Each row is a point on a landscape with many valleys, with its height.
From any point a ball takes the steepest step (drop divided by distance) to one of its 5 nearest points. It stops when none of these is lower. Distance is the straight distance between rows; heights are no part of it.
Z673: [145  95  71  88 137 117 162 105 142  73 129 147  56 135 192 138 123  80
 122 166 173 140  78 194 133 139 137 132 166 130 133 174 130 157 100 128
 170 125  79 102  75 144 120 200 122  92 139 159 113 143 200]  h=48
Z182: [146 117 158 147 117 149 113 132 101 146 132 126 171 129  90 159 162 143
 158  91 130 132 164 124 136  99 129 159  50 115  96  98 129 145 138 130
 114 135 169 125 171 150 136  91 133 176 140 125 131  89 108]  h=319
Z115: [ 95 103 112 123 161 112 139 109 102 134 136 130  97  95 118 152 173 140
 119 134 129 174  74 137 133 124 111 139 130 153 140 156 142 133 143 117
 131 152 107 145 118 109 153 134 127 175 141 139 133 119 120]  h=418
Z203: [154 166 145 124 107 162 128 162 171 126 133 119 142 140 162 112  78 131
 110 116 171  82 166 126 151 109 125  92 163  89 147 130 115  95 137 173
 121  88 134 148 112 121 117 117 134  88 120  95 125 151 143]  h=558
Z467: [168 122 113 172 160 192  82 100 101 144 175 106 131 157 113 128 161 164
 128 145  85 129 124 150  89 178 150 158 121  92   7  92 154 178 134 141
 128  91  93  97 158 142 179 125  99 102  54 160 128  96 131]  h=713
Z766: [148 120 113 132 147 160 107 111 112 121 152 116 138 126 139 149 142 130
 133 142 126 150 123 153 134 123 138 120 132 112 108 135 140 128 129 131
 139  98  98 116 107 107 146 117 109 134  94 117 121 122 144]  h=375
Z510: [102 134 143 123 129 104 133 132 116 154 110 127 147 131  77 117 135 133
 127  75 127 138 147 117 135 106 114 130  92 156 155 119 122 113 133 111
 126 165 146 143 121 124 110 121 146 151 165 125 115 109  90]  h=258
Z388: [126 169 152 113 103  91 149 146 187 125 108 124 138 116 128  76  53 119
 110 115 105  52 143  75 117 134  99  73 148 162 199 116 102  58 120 152
 106 156 158 141 106 132  74 141 121  59 179  91 133 188 128]  h=689
Z90: [111  93 104 105 155 102 144 108 143  89 119 137  77 119 158 102 109 101
  96 178 124 123  84 175 119 143 110  96 164 147 204 173 116 125 104  98
 124 130 114 100  95 121 112 164 102 108 162 118 110 171 160]  h=400
Z105: [105 159 153 131 106  92 146 137 188 120 116 137 130 110 119  88  52 120
 124 115 115  79 131  87 135 152 114 104 137 173 194 127 112  71 128 127
 109 169 150 135 125 137  92 145 124 105 160  92 131 170  96]  h=619
Z737: [137  92 131 146 134 146 108 105 101 142 160 122 131 112 111 173 166 159
 131 148 108 170 115 127 121 121 131 161  85 127  91 120 140 150 132 119
 136 109 123 128 154 125 150 113 121 188 123 151 135  89 125]  h=224
Z332: [120  93  96 123 157 130 138 115 111 116 125 147  85 110 147 140 155 103
 127 169 140 169  84 165 144 137 132 148 145 131 133 152 138 143 123 119
 152 135  98 134  94 109 136 152 108 139 116 126 129 142 154]  h=373
Z596: [156 117  69 121 149 135 135  97 125 113 149 129  80 137 179 151 152 121
 120 167 136 143  77 156 135 147 143 171 145 125  49 159 137 163 106 111
 159 112  80 117 123 131 168 181 118 106  86 160 150 102 160]  h=383
Z556: [166 130  99 119 143 158 115 124 139  92 131 116 128 153 162 145 137 110
 131 155 147 134 119 171 129 145 139 136 164 107  76 152 148 154 114 124
 152  79  78 110 118 125 145 129  98  93  78 150 113 136 165]  h=262
Z360: [137 112 113 110 139 126 127 132 160  92 107 154  92 141 172 110  96 101
 101 156 119 116 116 156 128 144 134  88 167 140 173 166 108 117 115 123
 133 104 105 115  81 110 119 147 103  92 148 127  84 173 151]  h=335
Z676: [119 157 150 132 123 127 121 159 135 143 115 131 163 114 112 107 112 128
 131 105 152  89 151 108 159 123 129 107 133  95 154 112 128  98 123 157
 121 139 154 127 137 126 100 132 138 127 139 123 132 149 124]  h=462
Z505: [132 134 137 111 131 140 129 133 156 112 120 126 135 144 168  96  79 133
 104 138 136  89 138 134 131 126 120  66 183 127 197 155 120  97 114 138
 104  90 125 120 111 115  99 129 132  81 148 111 110 171 163]  h=450
Z990: [118  84 123 139 151 132 135 103  79 140 157 123  93 104 108 155 177 144
 113 159 114 173  88 143 141 123 113 186  93 142 101 133 160 169 133 128
 131 136 133 127 141 120 158 107 128 197 112 146 145  97 138]  h=267
Z618: [165 140 121 140 128 173  93 140 124 123 157 115 153 134 123 142 127 145
 137 136 135 117 152 139 129 122 150 123 153  84  90 114 139 127 117 142
 143  76 105 132 154 111 142 102 135 111  72 134 125 140 154]  h=423
Z722: [151 105  89 126 165 151 132  84 122  98 150 106  97 137 182 139 168 125
 118 172 115 156  78 154 110 149 175 194 111 122  14 126 158 178 114 120
 133 104  82 106 147 120 178 167 112 118  65 173 159  89 149]  h=556
Z214: [141 128 126 113 114 133 112 125 148 111 130 132 126 127 152 119 126 110
 114 143 137 127 140 152 144 117 153 111 166 123 159 147 119 119 131 138
 130  95 104 136 106  97 132 114 115 109 117 127 105 145 158]  h=393
Z290: [158  97 124 158 140 154  92  95 109 140 166 101 138 109 104 179 161 133
 135 161 107 144 116 136 124 133 129 167 105 133  63 110 135 171 124 135
 124 120 135 136 161 120 173 107 129 163 110 141 113  84 126]  h=158
Z285: [143 146 128 133 109 159 106 140 141 130 131 120 139 149 143 122  98 136
 130 130 149 101 161 107 149 107 135  94 159  96 144 130 142 101 122 160
 128 105 131 158 123 101 134  95 138 111 120 116 130 132 147]  h=549
Z295: [134  88 105 142 145 137 137  87  93 152 160 125  80 101 137 171 193 138
 108 180 116 171  70 121 124 115 109 185  97 146  60 129 176 195 146 124
 151 145 137 111 151 126 161 149 114 165 109 155 161  80 118]  h=278
Z403: [134 148 153 152 100 159 114 138 118 138 127 135 182 126  88 145 152 158
 148 116 149 107 180 121 136 111 154 141  74  78  87  76 119 142 112 133
 113 128 172 114 176 137 151  97 127 163 124 117 143  91 118]  h=427
Z40: [153 118 108 130 155 153 143  82 105 110 181 126  59 114 167 177 180 154
 118 185  95 166  72 136 105 140 141 193  88 113   4 122 169 174 137 114
 137 132 109 111 130 143 169 165 121 131  64 174 164  59 141]  h=389
Z814: [145 132 145 127 107 183 125 138 171 115 131 111 124 149 182 114  97 127
 103 150 148  87 154 143 122 133 129  81 186  77 162 153 123 111 133 163
 127  54 122 122 108 125 135 118 136  88 135 117  98 170 178]  h=456
Z312: [125 118  89 116 145 130 139 100 125  95 144 116  86 130 181 148 157  87
 124 165 155 161  90 188 136 136 156 144 168 132  68 167 142 161 111 113
 153 105  85 124 103 135 155 179 113 102  82 154 138 118 171]  h=239
Z650: [122 165 163 128  99 121 144 145 133 147 105 133 166 115 104 115 132 123
 145  71 152 116 167  92 137  95 130 118 100 138 132  98 115 107 117 148
 118 165 166 133 153 131 111 107 141 135 161 128 126 134 101]  h=403
Z69: [159 121 104 117 128 159 111 122 148  91 142 137 145 142 176 126 115 110
 115 149 138 122 149 158 138 123 154 101 186 107 127 165 124 126 139 138
 143  81  88 113 102 120 147 123 120  99 101 151 114 149 179]  h=263
Z847: [155 111 117 153 149 179  89  99 109 124 161  99 148 146 118 164 155 161
 139 158  95 125 141 143 105 144 160 163 116  97  23 109 151 183 134 127
 134  99 114 104 156 127 183 111  96 131  81 137 137 108 128]  h=510
Z636: [134 152 146 138 130 146 120 141 110 147 127 111 169 125 110 110 123 140
 122  96 164 102 166 121 152 121 125 122 112  82 116 106 122 115 109 154
 121 135 144 144 152 127 134 115 148 139 124 106 128 126 113]  h=464
Z104: [118 134 117 125 146 133 115 135 129 131 128 129 151 129 136 140 124 137
 123 135 135 131 139 118 148 122 137 128 146 118 135 144 128 124 139 134
 122 112 105 132 108  93 139 105 114 143 120 127 118 152 137]  h=676
Z757: [144 108 103 119 128 150 126 108 147  74 123 130 111 161 177 115 130  94
 130 161 140 135 110 180 129 135 145 110 178 119  95 171 136 138  97 125
 162  99  81 108  99 137 146 158 120  92 100 143 111 144 197]  h=217
Z503: [131 146 149 133 117 120 108 143 115 134 130 122 181 132 103 126 150 136
 133  81 146 117 165 115 142 110 131 121  97 111 112  91 131 125 112 130
 117 133 159 134 164 117 120 106 138 151 149 120 133 108 116]  h=349
Z395: [141 112 103 125 156 137 106 110 112 143 138 123 121 124 128 137 167 129
 140 158 109 171 127 138 143 127 135 161 115 121  82 144 139 150 121 118
 132 109  96 131 126  99 152 111 104 156  92 152 141 114 142]  h=396
Z143: [114 127 139 124 133 113 123 135 102 162 120 137 131 130  94 139 141 134
 135 109 128 143 130 107 132 116 106 137  94 134 170 130 137 113 127 118
 113 157 139 139 137 121 128 111 137 179 147 128 111 121 110]  h=150
Z690: [163 130 146 175 116 176  82 131 109 133 142 113 170 134 105 157 139 161
 130 123 121 103 167 137 124 123 144 161  75  68  74  75 116 158 120 149
 115 112 148 119 176 148 162  97 128 151 106 134 133 105 124]  h=478
Z273: [137 133 129 104 108 141 130 145 154 115 116 127 123 145 163 115  91 120
 110 150 128 112 126 161 136 145 150  67 185 119 182 156 121  75 123 138
 130  90 107 103  88 102 122 122 126  76 131 112  97 185 172]  h=399
Z220: [126 134 153 118 118 125 144 148 106 141 114 128 159 119  83 131 147 148
 148 109 153 140 161 103 144  91 125 130  79 117 149 116 123 112 141 115
 111 161 149 133 137 129 130 114 133 174 147 120 130 112 107]  h=261
Z337: [105 122 112 115 146  91 121 129 135 121 117 134  96 110 144 115 108 102
 101 151 122 137  91 152 120 153 121  97 156 163 213 155 120 114 125 118
 117 134 114 125 100 113 111 144 110 108 150 113 126 169 132]  h=460
Z258: [169 117 122 110 108 160 124 130 177 103 121 137 125 173 189 130  96 114
 118 159 123 110 119 167 132 140 142 103 206  90 127 173 114 138 126 154
 155  61 102 109 100 130 142 122 126  76 119 123 102 161 181]  h=356
Z623: [101 134 120 110 138  98 133 137 146 111 110 132 101 127 124  98  74 116
 109 140 111 103 103 141 112 142 109  89 163 183 228 141 110 103 119 102
 121 148 138 135 106 112 100 131 113  99 165  85 138 169 132]  h=509
Z926: [185 128 120 140 147 179  71 110 138 127 162 107 121 162 148 138 131 132
 134 145 102 136 146 163  97 171 154 152 159  85  10 122 159 153 144 143
 168  83  75 100 169 123 187 123 111  91  46 170 122 108 139]  h=759
Z625: [ 99 121 135 119 146 103 127 142 107 148 125 122 107 122  90 135 132 134
 126 123 120 140 120 136 122 121 120 126 132 162 187 137 124 112 124 111
 113 148 129 153 110 109 119 118 139 147 152 121 128 133 114]  h=336
Z26: [165 107 120 116 110 173 117 125 154  75 125 138 110 168 197 118 116  98
 122 155 148 109 119 187 118 147 153  88 198 109  96 184 139 116 128 161
 162  60 100 116 121 141 153 134 107  79  99 153  98 133 200]  h=307
Z985: [160 106 113 127 118 182 113 118 172 108 137 116 119 178 190 138 123 118
 131 136 147 119 132 151 123 138 151 106 193  71  80 156 141 129 160 153
 161  67  75 106 116 140 156 114 111  74  73 142 112 146 184]  h=398
Z111: [125 110 111 125 166 127 129 102 100 138 134 125 117  98 109 159 165 134
 132 156 118 163 104 135 130 135 120 161 117 137 118 140 142 160 134 115
 143 130 117 140 120 115 147 119 122 169 120 132 145 113 122]  h=301
Z826: [114 136 135 103 124 129 134 132 106 128 124 131 146 122 101 121 130 131
 141 113 136 137 129 105 141 128 130 125 125 127 141 119 133 106 136 128
 128 138 138 136 138 107 118 102 137 166 133 123 134 128 103]  h=351
Z93: [111 154 134 124 134  72 152 150 157 116 114 124 119 115  99 108  59 126
 114 128 105 107 123 102 123 162 103  99 139 173 215 145  92  72 138 100
  95 164 132 123 119 137  79 136 123  95 183  87 125 176 115]  h=557
Z525: [156 116 129 154 138 163  85 117 102 130 155 114 159 143 113 172 154 138
 130 156 114 137 140 138 120 151 142 144 106 103  52 114 149 164 127 140
 125  96 109 109 167 129 144  98 115 149  86 132 125  92 142]  h=309
Z864: [120 149 154 140  92 121 135 143 112 146 104 148 177 114 106 112 145 141
 162  82 186 128 189  98 163  78 119 106  84 102  85  69 118 138 115 140
 136 141 189 132 173 169 132 109 153 144 139 117 144  89 101]  h=367
Z404: [124 113 121 120 134 128 118 123 104 139 122 137 125 111 125 142 143 114
 112 145 119 131 106 135 145 120 125 118 142 136 158 145 129 138 140 117
 126 120 111 125 118 103 133 127 113 142 130 120 121 144 119]  h=746
Z375: [142 114  91 124 141 139 141 128 140 110 122 145 100 132 163 133 138  99
 118 151 132 131 124 182 134 124 154 113 172 122 113 164 134 124 112 117
 158  84  91 122  93 124 146 145 122  91 105 137 125 151 166]  h=214
Z437: [164 145 133 135 124 138 100 129 140 132 145 115 139 146 164 130 105 123
 112 135 142 117 142 148 149 132 139 118 151  95 110 128 130 121 149 146
 127  76 110 123 134 116 145 107 118  95  94 130 123 145 156]  h=196
Z711: [108 133 151 110 101  92 151 151 121 147 103 163 150 121 100  94 127 121
 144  68 143 129 153  85 134 110 123 126  90 157 157 124 125  97 129 131
 104 171 167 144 119 144  93 134 147 153 157 132 121 115  81]  h=338
Z758: [ 86 116 132 140 148  87 133 142 107 137 124 119 104 119 104 123 109 126
 122 124 118 132 109 117 130 141 101 134 128 166 216 162 131 122 131 120
 109 166 136 126 113 129 115 138 138 156 169 123 141 116  96]  h=417
Z979: [135  81  89 132 162 114 151  85 104 123 158 128  72  96 161 179 179 118
 109 177 114 176  59 132 122 132 117 179 104 131  65 148 167 186 144 128
 130 135 117 123 132 121 163 146 119 147 104 146 164 101 121]  h=187
Z281: [142  87 107 110 122 138 150 119 155  72 117 132  82 150 183 126 127  86
 106 161 147 129  94 190 131 139 129  91 169 112 146 171 130 132 106 117
 156 105  95  99  81 141 130 171 108  83 145 134  96 172 184]  h=221
Z56: [150  99 117 139 169 147 121  82  99 133 150 129 111 109 145 163 184 136
 123 177  95 179  95 149 127 140 117 165  99 130  46 130 166 176 130 122
 141 118 107 125 141 121 151 147 132 148  94 139 143  90 141]  h=347
Z935: [114 109 148 138 120 125 136 145  95 159 138 138 142 120  95 149 153 144
 141  86 124 142 144 105 126  97 130 154  42 108  96 109 114 140 130  99
 118 154 185 123 179 142 123  93 138 188 161 134 122  90 101]  h=256
Z845: [130 113  57 120 149 127 150  89 125  80 147 132  61 131 185 141 127 108
 122 167 157 136  63 185 147 121 157 161 146 125  77 170 131 169 114 107
 160 132  83 108  85 139 144 202 129 105  85 150 152 115 172]  h=257
Z444: [ 90 104 151 128 119  68 142 134 119 151 116 132  98 132  80 140 144 150
 130  97 106 169 114 100 111 121  88 142 115 162 188 148 142 119 134 109
 120 166 151 141 125 138 101 117 162 180 168 146 128 100  82]  h=311
Z247: [102 162 158 122 100 100 168 166 161 133  86 118 128 123 106  74  92 129
 140  74 128  87 153  74 134 121  98 108 121 159 170  83 108  79 123 148
 117 167 174 157 121 147  70 151 145  93 174  97 138 144 102]  h=653
Z983: [124 118  92  92 151 118 155 100 139  93 118 148  84 144 182 132 137  92
 114 158 152 133  90 175 133 132 141 131 167 132 111 177 128 155 102 112
 158 104  77 115  80 118 155 175 110  92 108 141 112 146 192]  h=157
Z87: [ 93 157 177 128  95  86 145 149 146 132  82 126 156 116 107  71 129 116
 167  76 138 115 161  83 126  99 127 117 116 148 131  84 105 118 117 136
 123 184 185 155 142 167  89 139 141 108 172 121 123 128  82]  h=592
Z741: [120 131 137 114 132 121 135 130 162 127 120 119 123 127 126 104  84 130
 103 140 107  95 115 114 119 146 122  78 151 148 207 140 119  83 115 118
 109 131 120 123 103 118  89 137 123  92 158  90 116 158 133]  h=505
Z977: [ 95 105 160 125 103 110 136 135 102 187 127 136 132 116  90 138 167 153
 161  72 127 163 138 112  95 107 127 136  43 146 146  98 120 125 127 117
 112 154 186 126 145 166 109 111 153 185 190 137 122  78  91]  h=299
Z894: [ 78 109 149 120 121  62 144 155 121 145 115 130 120 140  84 140 114 144
 150  80 110 156 135  90  92 126 101 156  86 166 183 120 129 114 153 100
  91 160 160 142 122 174  91 120 162 173 179 132 131  96  61]  h=404
Z994: [157 149 106 124 119 187  95 149 144 128 153 104 148 164 166 130 122 116
 116 140 151 110 148 157 129 128 133 105 189  73  83 142 125 133 149 137
 151  54 100 129 144 120 161  99 144 100  89 133 122 139 168]  h=354
Z844: [164 140 127 174 130 190  90 116 102 149 166 117 168 148  98 169 155 165
 151 130  89 121 148 125 124 135 130 156  92  70  42  80 131 173 134 130
 121  94 128 110 185 124 181  91 117 141  86 118 147 112 143]  h=463
Z148: [133 111  90 112 160 127 138 100 113 106 127 141  73 120 170 155 164 114
 125 176 138 164  75 172 131 120 144 151 155 136  83 151 135 169 117 127
 159 137  72 129 100 130 137 165 120 112 107 144 148 112 160]  h=357
Z975: [144 155 119 106 123 140 109 125 145 125 118 117 146 146 147 121 106 117
 115 135 116 122 139 134 138 128 145  95 157 109 173 151 112 102 112 137
 132  90 108 132 100 114 115 117 126 106 126 127 113 157 139]  h=514
Z443: [101 126 113 134 152  89 137 134 129 141 112 140  85 118 108 114  96 118
 119 136 123 120  95 133 117 159  97 132 168 175 221 153 125 122 129  98
 107 162 122 145 113 122 117 132 123 138 164 118 148 159 114]  h=481
Z284: [105  75 116 127 128 102 120 120  95 156 132 134  75 109 106 159 160 164
 119 149 109 175  85 118 120 123  98 183  94 152 133 140 152 174 148 112
 136 135 148 135 134 125 145 108 132 185 138 145 129  81 107]  h=334
Z487: [122 149 137 131 129 123 130 129 128 143 131 127 137 118 102 117  93 132
 113 103 115 116 150 124 130 126 128  99 137 153 175 136 123  87 126 126
 117 135 126 136 117 107 107 110 125 136 143  97 125 134 116]  h=575
Z52: [120 119 101 128 151 102 131 121 108 131 133 142 105 118 113 117 125 127
 117 145 117 139  97 146 136 143 110 126 143 169 185 145 115 118 128 112
 136 137 107 130 111 118 123 127 129 144 125 118 116 145 121]  h=554
Z282: [140 119 129 145 120 162 103 116  96 131 148 129 139 133 110 161 147 125
 127 130 119 135 138 128 150 122 161 156 117 118 104 116 135 124 128 140
 139 113 120 128 141 113 157 106 114 162 109 142 134 109 129]  h=340
Z655: [149 157 133 132 113 163 101 140 124 137 140 117 169 143 133 126 112 139
 119  96 158 102 182 120 142 108 154 117 137  75 125  94 144 120 127 143
 139  92 113 140 148 102 115 100 146 131 108 121 138 124 151]  h=687
Z50: [101 162 151 129  98  77 169 154 169 133 104 114 144 131 113  77  73 113
 138  86 107  78 156  69 106 150  96  94 142 152 185 104  97  78 133 152
  99 201 173 153 122 149  70 138 132  94 188 100 137 149 104]  h=767
Z666: [139 112  80 130 148 139 120 105 117  94 120 131 104 133 157 167 149 110
 117 158 129 151 108 162 135 130 142 133 163 130  91 139 129 130 118 108
 152  95  89 111 106  97 147 124 117 119  80 155 129 143 158]  h=159
Z499: [ 92 134 162 121 101 106 145 142 119 152 106 156 168 125  93  97 148 133
 161  65 161 144 166  81 123 108 130 135  78 147 128  84 111 115 127 125
 117 172 186 132 150 151  99 130 142 146 153 115 122  99  74]  h=374
Z349: [101 155 139 130 117  69 167 154 158 118 112 131 140 128 107 103  49 135
 135 121  95  76 110  91 115 159  69  95 133 174 231 128  92  74 132 108
  97 187 156 126 113 155  66 148 130  87 175 102 141 156 112]  h=613
Z558: [ 93 123 138 125 148  85 143 139 124 142 118 125 111 109  85 120  95 140
 124 110 118 127 122 114 114 152 106 117 122 173 220 139 116 107 151 105
 117 174 140 140 114 124 104 134 132 166 155 113 137 145  93]  h=452
Z19: [114 127 171 130  89 106 152 132 114 150 100 143 167 116 121 125 163 140
 171  76 148 149 173 106 127  90 134 122  49 120  99  79 105 129 118 127
 121 156 222 127 177 175 100 108 133 140 156 127 131  85  94]  h=350
Z984: [ 95 150 148 131 113  66 139 162 141 142 105 121 139 119  81 107 106 132
 153  84 101 135 127  79 120 149 104 117 103 184 203 115 111 107 139 110
  99 183 157 151 118 146  78 136 156 140 176 123 111 133  74]  h=516
Z389: [170 109 109 134 159 187 102  93 114 126 159 121 131 157 143 146 168 132
 131 159  97 145 120 167  95 156 165 160 139 109  16 128 151 178 146 126
 136  77  80 105 141 125 193 143 112 104  64 155 132 118 140]  h=730
Z769: [113 162 150 122 117  92 140 137 142 138 107 134 142 126 109  98  87 126
 122  96 126  94 155 103 144 122 117  97 137 142 183 112 105  83 127 129
  91 152 145 146 107 128 100 140 144 120 151  97 130 166  99]  h=582
Z628: [164 123 104 138 137 182  93 122 129 122 146 115 145 136 142 140 138 125
 132 149 124 133 125 152 109 149 159 133 150  96  38 137 142 168 137 138
 144  84  93 109 152 130 169 111 123 116  76 145 114 123 152]  h=524
Z426: [127 176 156 109 108 122 142 151 155 111 116 133 136 127 141 110  72 118
 115 118 139  70 165 117 141 115 122  88 147 120 179 113 103  98 127 153
 109 135 144 154 111 106 105 136 141  90 138 100 128 164 138]  h=666
Z304: [154 123 142 144 128 159 109 124  93 145 133 126 166 124  97 160 152 147
 140 107 128 136 146 120 140 112 126 150  81 101  93 100 130 144 137 137
 122 124 139 129 161 146 160  98 134 188 121 127 139 104 128]  h=384
Z789: [120 163 149 126 102 140 131 136 124 156 105 136 181 136 123  96 132 122
 121  92 163  94 184  98 158 100 132 107 107 110 118 100 111 117 114 160
 125 165 159 142 148 130 107 115 145 128 134 110 139 136 116]  h=426
Z370: [126 105  95 121 153 131 126 124 131 103 117 146 104 129 167 131 148  96
 121 161 142 145  91 175 149 144 148 105 165 125 133 182 123 136 121 123
 150 119  82 114  89  97 129 151 115 105 111 128 110 169 162]  h=231
Z189: [ 92 140 140 131 117  66 156 145 144 120 107 109 112 107  90  86  64 140
 120 130  85 113 105 111  91 180  87 102 141 188 230 137 109  95 140 104
 106 186 114 134 126 156  86 136 124 121 182  89 124 149  97]  h=569
Z806: [ 86 167 165 130 105  74 165 160 168 119  77 132 159 106 114  76 101 110
 147  82 123 105 150  62 108 118 109 115 121 170 150  75 109  99 133 152
 110 193 178 162 121 147  61 139 153  84 162 115 137 135  67]  h=745
Z912: [127 119 152 151  82 152 143 137 104 145 128 149 168 126 102 132 167 154
 145  75 153 134 174 100 141  80 134 140  50  95  80  82 121 130 118 127
 123 141 191  99 176 169 121 112 138 157 126 134 138  98 104]  h=315
Z65: [143 112  86 129 164 137 120  82 101 128 162 129  73 108 177 175 158 124
 110 174 124 186  61 138 117 134 140 186 109 136  39 128 158 179 128 107
 146 132  97 117 143 127 157 172 107 138  76 173 152  98 130]  h=341
Z33: [ 77  83 149 128 122  95 138 137  98 156 147 130  96 115 104 173 172 155
 139 103 114 178 118 102 110 104  90 152  67 147 161 120 151 159 160 121
 130 140 160 139 135 149 124 111 133 215 173 165 133  69  83]  h=425
Z830: [180 140 118 141 134 180  72 132 116 143 165 111 156 144 142 149 131 128
 117 134 117  98 140 137 123 130 147 144 138  73  53 122 140 147 151 142
 152  64 107 125 163 105 155  98 129 116  67 135 124 127 141]  h=499
Z671: [122 113 100 130 151 134 130  93 102 122 132 143  92 110 145 150 161 116
 126 159 128 154  99 160 131 126 126 159 138 140  94 150 129 166 124 108
 151 127 102 138 108  87 156 130 113 146 101 145 152 129 142]  h=326
Z455: [131 159 156 138 112 111 140 145 120 141 112 132 166 118 101 106 113 131
 148  91 144 107 147 104 145 109 125 112 102 137 174 108 131 106 133 131
 113 147 155 138 138 143  94 105 147 139 154 123 120 136  92]  h=348
Z589: [152 124 108 137 154 162 104  94 130 127 150 129 116 127 136 150 138 111
 134 164 107 147 113 156 102 161 147 155 135 110  34 135 140 161 132 118
 143 106  92 103 147 111 171 157 111 117  79 170 123 118 151]  h=565
Z595: [143 154 144 148 112 154 100 137 101 142 141 129 189 128 117 133 135 151
 133 124 149 123 161 125 144 107 146 148  80  90  90  96 137 133 132 148
 111  95 143 120 181 133 136  81 129 156 129 114 134 111 121]  h=449
Z783: [ 86  96 160 111  95  54 162 153 105 158 109 134 129 121  94 121 156 131
 161  76 120 171 140  86  82 109 109 159  66 162 174 106 115 139 147  98
 110 160 161 127 129 171  98 136 157 179 181 133 111  79  61]  h=360
Z495: [ 99 171 164 120  76  93 164 155 186 126  93 125 158 118 140  47  85 126
 119 107 134  63 166  64 132 104  97 104 169 154 145  78 112 100 117 171
 121 172 195 151 111 159  72 167 140  68 156 104 139 156 101]  h=845
Z83: [113  98 136 145 122 125 131 117  94 148 127 137 141 131  76 164 155 139
 150 112 119 157 120 114 132 123 116 163  64 144 121 106 140 144 155 100
 129 141 157 134 153 123 141 110 150 194 149 128 133  79 107]  h=325
Z334: [104 126 130 134 142 114 132 156 130 122 118 150 123 123 118 123 112 129
 117 134 126 126 113 122 137 140 122 107 160 142 194 143 102  98 113 117
 126 141 127 135 113 108 121 109 124 130 153 126 117 153 125]  h=520
Z936: [109 162 163 118 111  81 154 153 155 128 103 141 140 131  89  91 102 130
 136  94 131 109 137  81 126 118 117 123 104 155 176  99 106  98 138 133
 102 177 157 134 124 150  93 142 149 110 156 110 129 142  71]  h=470
Z126: [ 93 162 148 121 102  62 159 151 176 121 102 118 139 111  83  86  71 118
 138 101  98 106 103  80  91 163  85 127 130 186 218 123 100  93 137 112
  98 207 139 154 137 163  73 151 140 113 168 103 125 157  72]  h=620
Z770: [127 145 122 125 125 136 130 128 124 131 118 135 131 129 118 113 129 127
 125 121 132 128 142 132 133 134 134 108 131 132 183 133 112 100 121 120
 123 126 115 126 117  93 122 127 126 112 151 104 125 165 141]  h=698
Z42: [151 134 110 138 162 175 110 106 128 130 144 125 129 138 132 143 154 136
 138 146 119 135 124 154 132 133 149 150 147 110  67 139 138 143 120 122
 151  91 101 127 131 108 163 119 107 126  81 141 121 135 157]  h=379
Z780: [113 174 168 118  97 110 161 160 177 134  98 127 153 116 139  66 104 126
 130  93 151  69 173  73 150  87 130 113 132 120 139  96 113  99 110 160
 117 141 189 151 119 144  90 145 137  90 149 118 141 145 109]  h=788
Z659: [129 174 151 128 106 154 119 157 141 147 129 125 158 140 136 100 102 140
 132 102 161  94 177  91 151  91 135 100 140  96 132 115 130 100 134 170
 114 124 159 149 132 117 122 113 155 116 138 100 130 136 127]  h=534
Z477: [ 86 129 143 129 116  70 150 172 134 141 107 114 122 115  85 109  98 143
 140 108 101 125 125  94  92 151  93 112 135 184 220 130 124 115 139  94
 106 180 151 137 108 148  94 140 155 141 172 119 136 124  72]  h=497

For each start below, name the point where the ball stops.
Z126 => Z143
Z780 => Z143
Z349 => Z673

Call two points neighbours if one is among the 5 nearest of the other. Go from one point of each pair to the other, from neighbour to neighbour, staying as low as possible. Name the highest point that can't be avoided.
Z290 and Z143 => Z83
Z673 and Z979 => Z671
Z673 and Z666 => Z375
Z666 and Z437 => Z69
Z290 and Z979 => Z990
Z935 and Z143 => Z220
